Points on a hilly landscape, in no order, each with its height.
From any point a ball takes the steepest step (drop divided by distance) to one of its 5 nearest points. It stops when none of these is lower. Distance is the straight distance between rows; heights are no part of it.
z566: 128, 126, 140, 148, 119, 129, 95, 140  h=3.98
z346: 157, 152, 156, 122, 145, 143, 173, 170  h=4.94
z849: 109, 108, 196, 111, 145, 144, 92, 159  h=3.61
z386: 139, 109, 99, 147, 120, 120, 94, 105  h=2.09
z246: 150, 135, 187, 112, 147, 159, 151, 161  h=6.80
z278: 163, 160, 115, 103, 170, 111, 194, 177  h=3.84
z766: 161, 108, 67, 137, 140, 101, 118, 107  h=2.18
z533: 101, 140, 95, 144, 105, 142, 135, 48  h=1.26
z478: 120, 121, 151, 137, 117, 133, 94, 141  h=4.46
z989: 159, 138, 151, 105, 161, 149, 190, 160  h=4.87
z486: 163, 152, 98, 142, 134, 99, 134, 160  h=2.06
z60: 72, 98, 168, 121, 99, 121, 70, 141  h=2.38
z967: 141, 179, 113, 98, 141, 157, 239, 167  h=6.92
z300: 154, 171, 166, 126, 134, 141, 181, 180  h=5.34
z637: 72, 87, 120, 94, 127, 129, 132, 25  h=0.68
z3: 109, 116, 117, 144, 103, 125, 89, 99  h=1.31
z361: 125, 104, 169, 120, 148, 127, 91, 151  h=4.65
z648: 153, 156, 119, 148, 125, 107, 126, 152  h=1.95
z906: 161, 174, 114, 127, 145, 110, 175, 176  h=3.12
z108: 148, 128, 109, 154, 128, 116, 103, 134  h=0.89
z308: 131, 136, 145, 143, 136, 134, 102, 150  h=4.84
z593: 111, 128, 132, 145, 103, 125, 81, 127  h=2.64
z487: 164, 163, 95, 138, 155, 93, 163, 172  h=2.47
z810: 139, 110, 166, 125, 147, 130, 100, 146  h=4.99
z881: 140, 118, 71, 150, 123, 123, 118, 63  h=1.03
z910: 122, 133, 192, 120, 129, 159, 123, 156  h=5.42
z635: 73, 119, 108, 122, 98, 138, 110, 48  h=2.19
z394: 104, 81, 93, 123, 121, 118, 94, 67  h=5.44
z591: 172, 125, 97, 142, 148, 91, 121, 146  h=1.99
z199: 153, 128, 152, 121, 154, 133, 131, 163  h=5.24
z267: 156, 165, 88, 156, 131, 92, 141, 157  h=1.80
z905: 129, 102, 117, 140, 122, 123, 88, 125  h=2.67
z5: 152, 127, 134, 83, 138, 168, 216, 148  h=7.36
z609: 89, 121, 175, 142, 112, 131, 80, 146  h=2.76
z728: 160, 137, 119, 81, 173, 125, 210, 165  h=4.70
z228: 115, 143, 183, 138, 122, 144, 110, 158  h=5.10
z938: 139, 152, 123, 164, 108, 120, 106, 135  h=2.72
z708: 160, 134, 131, 100, 174, 141, 192, 162  h=4.86
z109: 162, 155, 58, 160, 123, 82, 141, 124  h=1.08
z80: 125, 140, 157, 153, 113, 139, 97, 153  h=5.50
z913: 168, 129, 128, 109, 166, 118, 160, 172  h=4.47
z393: 114, 120, 99, 148, 101, 131, 107, 81  h=2.07
z742: 56, 121, 149, 86, 125, 131, 152, 35  h=6.76
z318: 176, 128, 80, 141, 153, 80, 136, 153  h=1.81
z821: 154, 124, 164, 116, 158, 145, 147, 163  h=5.70
z714: 171, 137, 69, 146, 139, 87, 140, 142  h=1.56
z997: 159, 140, 58, 155, 117, 109, 140, 106  h=0.91
z406: 89, 86, 130, 125, 113, 123, 73, 99  h=2.69
z384: 87, 90, 105, 119, 113, 138, 102, 61  h=3.40
z857: 61, 100, 133, 122, 78, 131, 84, 86  h=1.74
z236: 149, 167, 157, 145, 125, 144, 137, 165  h=1.43
z727: 85, 114, 195, 118, 120, 134, 86, 150  h=2.71
z381: 141, 160, 122, 86, 132, 164, 230, 153  h=6.97
z962: 162, 153, 140, 120, 161, 122, 183, 170  h=3.89
z164: 89, 116, 128, 138, 86, 132, 95, 93  h=0.71
z140: 61, 86, 128, 109, 87, 127, 92, 85  h=2.00
z211: 147, 144, 87, 164, 117, 117, 122, 120  h=0.22
z52: 144, 147, 180, 122, 145, 168, 157, 166  h=7.37
z802: 164, 152, 156, 123, 155, 121, 153, 174  h=4.67
z517: 117, 118, 195, 109, 147, 158, 115, 154  h=4.85
z979: 102, 106, 103, 121, 118, 139, 116, 47  h=3.10
z179: 80, 109, 146, 127, 94, 125, 80, 137  h=2.30
z143: 110, 126, 174, 140, 121, 129, 98, 155  h=3.57
z863: 116, 119, 94, 137, 124, 145, 130, 40  h=2.03
z76: 135, 139, 81, 154, 104, 128, 130, 67  h=1.62
z944: 154, 152, 63, 162, 115, 104, 130, 125  h=0.73
z623: 142, 140, 103, 74, 150, 153, 239, 167  h=6.20
z11: 62, 93, 134, 87, 101, 131, 123, 33  h=4.08
z197: 114, 128, 172, 123, 133, 134, 97, 152  h=4.22
z61: 136, 96, 96, 139, 126, 123, 94, 99  h=3.11
z146: 98, 94, 113, 136, 103, 133, 87, 85  h=1.97
z214: 89, 100, 150, 130, 104, 122, 79, 118  h=2.02

Two balls start at each pair of points below. Name the first point that both come to, or write never.
z318, z591: z211
z766, z394: never
z384, z61: never

Call two points neighbours if one is among the 5 nearest of the other. Go from one point of each pair to the other, from neighbour to neighbour, staying as low as possible. Name the highest point that can't be avoided.
z211, z533: z76
z164, z211: z393
z881, z637: z635
